Points on a hilly landscape, in no order, each with its height.
A ball rolls from a point to the lowest of its 4 nearest points, and stops where none of them is lower. Distance is the straight distance between rows; heights are no part of it.
dulo: [  7   2  22  12  20 -39  36  15   6]  height 141
Bedu: [ 30  20   6   2  24 -15  11 -11  -6]  height 246
raf: [ 7 -9 -5 21 33 -2 34  4 17]  height 15
mokif: [-20 -26   1  -6 -19   1 -28  13  -1]  height 439
fopo: [-13 -28  45  -7 -31 -14  -4 -13 -33]  height 663
pefad: [ -8 -19 -16  -1   0  13 -21   2   8]  height 44
luzef: [ -1  22 -23  14  -2  11  51  21  12]  height 61
Rigak: [  5  14   6 -25 -25   2 -29   0 -17]  height 138
defon: [ -5  -2 -27   8   8  27  23  11  22]  height 129
rubu: [  5   1  -3   0  11  13 -27 -16  -1]  height 517
Lusig: [ -6  12  -2 -21 -36  -6 -16  17 -20]  height 148
mik: [ -6  15 -34  -3 -18   7  12  26  -1]  height 60
sabot: [ -1  14  -5  17  10 -18  63  16  14]  height 50
Ragi: [-20 -27   4  -3 -10   4 -32  -2   0]  height 388
zerit: [ 14  -1   6  12  25 -25  44   7  11]  height 180
Gano: [  7 -14 -15  12  32  10   7 -10  12]  height 739
Lides: [-14 -10  -9 -13 -28   0 -15  17  -2]  height 324
tig: [ 19  15 -15   0   9   1   5   1  -8]  height 382
vuvo: [ -9  23 -36  -6 -26   4  14  23  -7]  height 46
vap: [-4 17 -9 16  7  9 65 20 16]  height 54
Ratos: [ -5   4 -28  -2  -7  11   6  18   8]  height 134
zilus: [ -7  -5   4   2   7  20 -38 -20   8]  height 308
rim: [-25  -8  41 -12 -25  -3 -34 -21  -8]  height 175
Zabu: [  3  29  22 -20 -22   8 -33 -33  -3]  height 95
zegu: [ 19  13   5  -2  18  11 -17 -24  -1]  height 440
Boraf: [ -7   7  20 -21 -28  -3 -36  -5 -12]  height 149
Zarip: [ 16  -9   3  20  37 -13  28  -6   8]  height 425
fiv: [ -1   8 -25   9   3  16  27  19  19]  height 89
gugi: [  5  -1   5   9  30  12 -25 -28   0]  height 544
Peg: [ 14  22   0 -19 -14   4 -17  -6 -16]  height 139
gez: [ -1   5 -16 -13 -21  -2 -16  19 -11]  height 192
Tasak: [ 20   4 -14   9  17  -3  19   0   3]  height 12
kasa: [ 12 -11  -6  13  27   5   7  -9   8]  height 719
gufo: [ 15   2  -4  10  36   5  -8 -21   4]  height 826
Mosi: [  2 -11  19  17  22 -29  41  16  18]  height 206
Digur: [-13  12  23 -11 -15  14 -38 -34  -1]  height 82
mapig: [ 13 -10  11  18  41 -12   3 -20   3]  height 642
nerem: [-19 -36  25  -5 -24 -13  -5   8 -20]  height 542
tulum: [  9  11   1  16  15 -25  49  22   5]  height 53
tizal: [ -9 -12  11 -10 -13   6 -37  -7  -4]  height 259
botu: [-18   2 -13 -13 -42 -15  -2  35 -22]  height 157
Varap: [ 24  10 -12   3  12   5   0  -8  -6]  height 569
rema: [ -9   4  22  -6  -4  16 -42 -35   1]  height 48
mufu: [ -7 -10 -27   1 -12  11   2  22   9]  height 160
lemo: [  8 -10   3  23  46  -2   7 -21  11]  height 682
Tabig: [10 -1 -3 17 28 -9 46  8 11]  height 87
bidom: [-19   3  31 -10 -18  15 -39 -33  -2]  height 96
Rotiz: [ -8 -12 -22  -2  -3  12  -8  12  12]  height 307
Temab: [ 19  -6  20  12  32 -25  22  -5   6]  height 706
sir: [-14  -9  22 -15 -31 -11 -24   4 -20]  height 200
kinul: [-18 -11   3 -14 -32  -8  -8  19 -19]  height 190
suti: [ 16  35   7 -24 -22   4 -25 -10 -19]  height 120
subot: [-29 -38   4   1 -23  -1 -15  15   4]  height 515
motud: [-25 -42  21  -1 -20  -8 -12   3  -7]  height 638
Tenom: [ 13  18 -23   5   7  -1  32  14   1]  height 127
vepif: [ -9 -13 -27  10   8  25  17   9  26]  height 290
puve: [ 12  18  11 -16   2  10 -26 -24  -6]  height 130
zol: [ 26  29  -5  -6   6 -11   5 -13 -12]  height 56

Where does a ball stop that starts at each point below?
suti: rema
zerit: sabot
lemo: raf
defon: sabot
nerem: rema
botu: rema
vepif: sabot
Temab: sabot
motud: pefad
